Points, in no order, along strands that fork and pass close to each other.
Points whose rows are less than 42.8 apart are linked; no others are. Some points are linked to none.
Dotus: [ 22 -15   7  -9 -14  -3  17  -4  -2  11   2  -4  14   1  -4 -15  12  28
   8   0   0  15 -19   4   5]
tidub: [-17  28  -1   4  -4 -11   9  23 -13  18   0   6  -1  16   7  -3  -3   6
   0  -5   0   1 -13   6  -7]
Kode: [ -7   8  26   3  -3  -7  24  10  -6  26  10   7   6  14   0  -4  10  12
  -1   8  -9   3 -24  12 -15]
mag: [  5 -23  -1  -7 -23  -7   1  -1   2 -11 -18  11  10  -6  -4   2 -12  -8
   8   0 -12  10  15  10  14]
Liguv: [  6  -5   1   1  16  16 -14  -6   3  -2   4  -3  -9   0   5   8   2  -4
  -3   3   1 -11   6  12  -6]
pifup: [ 14 -13  -6   4  -2   5  -7   3 -15   3 -10   3   0  -5  -9   8  -9 -14
   9   2   8   1   6  -4   1]
nepup: [ 17 -33  33   4 -24   0   8 -22  14   1 -18  -3   9 -15  -6 -15   0  27
   5   2 -10  15  12  13  14]
puz: [ -3   3 -21  -2 -16   5   2   5 -13  -6  15  -2   3   0  -7   3  -5 -21
  10  12  -2  -5   2   3   1]
filoz: [ -5  17 -14 -12  16  -7  -3   7 -17   1  -1 -10 -14  -3   3  -5  10   3
  -3 -27   7   1 -15 -10   1]
Sem: [-17   9  21  -2   2   4  17  18   6  -5  19   7   6  27   4   3   3   8
   2   6   4 -13 -26   1 -23]
saban: [ -4  -5  -5  -1 -10   3 -18  -7 -13 -27  -3   5  -5   7  -1   2   0  -2
  -1  -3   5  -2   0  -6   6]
rap: [  9   1 -14  10   2  16  -8  -1  -6  -6   2   6  -6  -6  -4  13 -19 -24
  10  -4   3   1   9 -10  -5]
fak: [ -7   1  12   3  10   1  17   0  37 -16  14   3  10  20   7  -2 -17 -24
   8  17  -7  -8   4   3 -24]
lud: [ 19 -24  27   4   3  15   8  -9  12   4  -6   4  -2   1   3   3 -11   6
  -6   8 -11   3   3  16  -7]
kol: [  1   5  -9  12   8   6   0   8   8  -3   7   2  -2   8   4   6 -18 -22
  13   1   8  -4  -4  -9 -15]
fulus: [  2  -5 -15  -9   6  -1  -2  -3 -18   8  -8   1  -4 -13   0  -2  17  26
 -11  -7  10   5  -8  -8   9]
Feped: [ -3   3  -3 -10   5   3  -4  -7  -7  10   1   6  10   0  -3  -8  11  11
  -9  -1   4  -4 -12  -6   1]
zuki: [-13  20 -26  -4  11  -7  -4   5  -6   8  12  -6 -14 -10   3  -9   3 -13
   0 -13  -1  -4 -11 -10   9]
Veb: [ -6  -4  28   1  -4  -1  22  -4  -3  -3  14   1   4   8  -3  -2   2   5
  -2  17  -9   0 -21  11 -15]
lop: [  3 -13   0  -8 -11  -3   7   0  18   5   8   5   6  -1  -3  -9 -12 -14
   1  19 -22   4   1   6   0]
sotid: [ -1  16   6   0   6  -1   7   2 -12  34  -6  -2   7   5   7 -17  18  32
  -4 -10   7  10 -15  -1   4]
kamok: [ 11  -7   7   9   0   9   5  12  11  -3   9   6  -1   2   4  11 -13  -5
  -3   9  -2  -3 -10  -2 -11]
luk: [ 14 -22  30  11  -1   1   0 -17  -2  -2 -16  11   7  -9 -10   5  -3  -9
  -1   1   7  12   6   2  12]
zonaf: [  7 -18   8   0  -2   1 -10 -15   0 -11 -15 -13  -5 -26   0   6   8   5
  -5   0  -2   2   6   8  29]
Sudoz: [ -1   0 -17  -4   6  -3 -22  -8   2  -3  -4  -1 -10 -14  -7   0   1  -3
 -10  -6   2  -9  19 -17   3]
Ridag: [  2 -15 -12 -11 -15  -4   0   0   6 -15   0   0   4 -16   0  -4 -20 -23
   6   2 -12   4  17   1  21]
Mumo: [-14  15 -13   8   4  -3 -14   1 -20   6  -1  -5 -16  -7  -2   9  14  12
 -11   4   3  -3   1   3   0]
Nati: [ 15 -20  19   7  -2  -3  -3 -30  -3  11 -14   8  13  -8  -7   0   3  13
  -5  -3  -3  10   0   7  12]
Gegu: [  7   8 -14  -3   0 -11  -1 -10  -8  10 -14 -11  -1 -10   9 -21  30  52
   2 -16   3  17 -16  -4  17]
tumin: [-11  12  -7  -1 -14 -17   5   5 -11   1   2   7  -1  10  -1   3  -7   2
  -2  -1  -1  -1  -8   8   1]
tebuv: [ 15 -18  11  -4   2  12  -2 -10   1   5   1  -4 -10 -10  -5  -1  -5   4
  -2  -1  -7  -2   0  11 -11]
Gebem: [ 13 -31  22 -11 -25  -9  11 -11   5  -4 -16   8   7  -9 -11  -6 -11   0
   4   3 -21  15  13  13   2]
vog: [ 10  -5  -8  -2   7   8 -19  -5   4 -14 -14  -9  -9 -19   0   7  -5 -26
   0  -2  -4   0  27   2  18]
nop: [ -2  19 -23 -14  15 -12  -3  13 -23   2   1 -18 -21  -8   0   7  29   6
  -7 -15   4   0  -4 -10  13]
Zume: [ 10  -4   4   0  15  13 -15 -13   4  -9  -5 -13 -12 -18   6  15   2  -1
 -12   1  -1  -2  15   7  11]
Mer: [-13  24   0  -8  20  -1 -13   8 -17  15   2  -8 -12   1   3 -11  29  20
  -4 -18   9   3 -17  -8  -3]
Kave: [ 16 -20  13  -4   2   4 -10  -5  10  -9 -24  -1   1 -10  -2  -4  -8 -24
   4   3 -11   1  25   3  10]
Rad: [  9 -11  19   3   0   7  13   4  24 -13  10  -3   2   7  -4   8 -21 -28
  13  12 -10   0  12   6 -15]
pavo: [ -9  12 -39  13   0  -3  -9   4 -10 -11   7   0 -20 -20  -3   2  -9 -20
   5  -9  -1  -3  11 -21  13]
kom: [  7 -10  11   3  -7   2   7  -1  11 -10  10   4   2  24 -12   1 -10 -17
  15   5 -13  -6   4   2 -20]
Gugub: [  6   1  17   9   4 -15   3 -14  -9  17  -6  11   6   3   4   0  12  24
 -20  -6  16   3  -3   1   6]
Suves: [  8  -6  19  -2  -3 -11  29  -1  -7  19   0   6  15   9  -3  -8   4  23
  -1   8  -1   8 -18   8   2]
tori: [  3 -12   6  -4  -2   4   4 -25  -6   3 -11  12  19   0  -4 -10   6  21
  -5   1   0   6 -11  -2  12]
fiz: [ -5 -19  -3  -8 -19   8 -22  -9 -11 -21 -17  -1  -6  -6  -7   0  -5  -1
   1  -9   2  -3  23 -10   9]
rali: [ -8  28  10   1   8  -9   9  16 -11  29  -2   1   5  16  11 -10  23  12
  -7  -7   5   9 -15  12  -1]
sig: [ -9  -6   3  -1 -17 -10  -2  -3  -4 -16  -3   4   4  17  -8   1  -5   0
  -1   3  -3   1  -3   1   0]
pobul: [-16  12  -1   8  16   0  -6   1  13 -18   3   2  10  14   8  17  -6  -9
  -6  11  18 -10  11  -1 -10]
mar: [ 17 -39  18  -8 -19 -11   4 -16   8   2 -24   1  10 -13 -12  -4   7  10
  11  -5 -12  14  12  22  16]
dep: [ 19 -13 -19  11  -9  -1 -16  11  -9   4 -10  -2 -15 -18  -7   6   8  -8
   8  -5  -2   1   9  -6  11]
noki: [  4   7   0   3  -8  -7   7 -10 -13  27 -17  -6   4  -1   6 -15  24  50
   7 -15   4  20 -15   9   8]
zif: [-17  14   6   0  10   4  10  12  16   3  19   2  16  24   6   5  -2  -3
   6  -4  14 -18  -9   1 -25]
lavon: [ -8   7  -1  10   9  -1  -2  -2   8  -4   0   9   6   4  11  17  -3  -7
 -15   4   7   1   4  -1   8]
ded: [ -6  10 -22   0   9  -3 -12   0  12 -11   5  -2  -7   0   4  11  -9 -16
  -3  -7   2 -15  20 -13  -4]
zel: [-10  26 -36  11  17   3  -7  12  -1   0   8   1 -19 -12   5   1   0 -16
  -2 -10   2  -2   2 -17  -3]
Vol: [-30  26 -22   7  14   3   1  12  15 -18  24  -3   9   8  11   9  -8 -11
  14   6  16 -12   1   2 -22]
pinu: [ 11 -10 -14 -12 -16  -5 -15  -7  -8   3 -12   0  -9  -9  -4  -5   9  24
 -11  -9   2   8   9  -6   2]
Beb: [ -3  -8 -12 -14 -26   2   7   5   6 -10  15   4  10  -4  -1   3 -12 -18
   2  10 -15   0   7   5   7]
bini: [-19  13  10   4   9   1  16   5  32 -10  21  10  15  22   4  13  -8 -17
   5   5  -1  -3  -9   0 -32]
govug: [  0  -3  15   7  -4 -14  -2 -11  -9   7 -12  -3  -8  -6   2  -3   1  24
 -13   3   7  -2   4   9   7]
Bel: [-18  38 -15  10  18  13  -6  19  -2  13  13  -3   1  15   5  -9   9  -4
  15  -4   6  -6  -4 -10 -19]
Maraf: [ -4  20  -6  11  12   7   0  10  -9   9  18  -6   1  10  -1  -6  -5 -11
  16  -6   7  -6 -13 -10 -11]
ror: [  2  21  -9   2   7   0  -5   9  -7  -5  -2  -9  -1   5   3  -3   1   1
  -8   4  19  -5   4 -25   1]
pasi: [ 12 -17  16   2   0   4   2  11  16 -13  -8  -2   6  -5  -3   3 -15 -38
   7   6   1   1  19   5   2]
Fik: [ 13 -17   2  -4 -12   5  -1  -7   9   6  -1  -4  -3 -12  -6 -16  -7  -6
   3  11  -8   6   2   8   6]
Fopan: [-23  23 -10   5  19  -4  -3   9   6  -9   8  -7   0   7  12   7   3  -3
  -3   8  14 -14  -4   1  -9]
mil: [ -1  -3 -36 -10  -5  -1  -4   5 -13 -11   4  -5 -16 -11  -2  -2   0 -13
   6 -10   0  -5  11 -20  17]
mera: [ -2   0  -5  -4   5   4 -10  -2  19  -8  -1   5  10  -5   5  12 -17 -15
 -10   4  -5  -5  16  -8   4]
bevib: [  4 -18  -8 -11  -7   5 -23 -14  -7  -4 -18  -3 -13 -23 -13  -7   2  10
  -1  -7   6   1  21 -16   7]
mupo: [  4  16  -1  -1  -1   8  10  12  -4  17  22  -3   8  12  -3  -8   3   4
   6   3  -1   1 -18  -6 -13]
vato: [-19  33 -11  -1  17   7  -9  14 -11  15   2 -14  -7   9   4  -5  20   7
   2  -6  -1 -12  -5  -7  -6]
kuz: [ -8   3  21  -1  -8   2  22  10  11 -13  25   1   7  15   0   8  -5  -3
   0  12 -10  -8 -14   5 -16]
musa: [ 12 -11  22   3   3  11  14   6  18   2   5   7  -2  17  12   9  -5   3
 -11   6  -9   2 -12  13 -10]
nopo: [ -8   5  14   4  -2 -17   8   1   0   3  -4   3  -5   8   8   1  -4  12
 -13  13   4 -10 -12  12   3]

Follow the links from the first point to the second, and from the first to the third. Name the last point that the two ways share.
pobul; Nati; Gegu | bevib
mil; bini; Beb | tebuv
noki; mera; Nati | bevib
pasi; pifup; nop | kol
Ridag; Kode; zuki | tebuv
ded; Gegu; Gugub | tumin
pifup; zel; kuz | kol

A fork is a point with three links. Follow the links from the first point to the second and name the forks in between, in order.
tumin; pobul | bevib
rali; Vol | tumin bevib
mag; Sem | Beb tebuv Zume Rad
kol; zif | tebuv Zume Rad
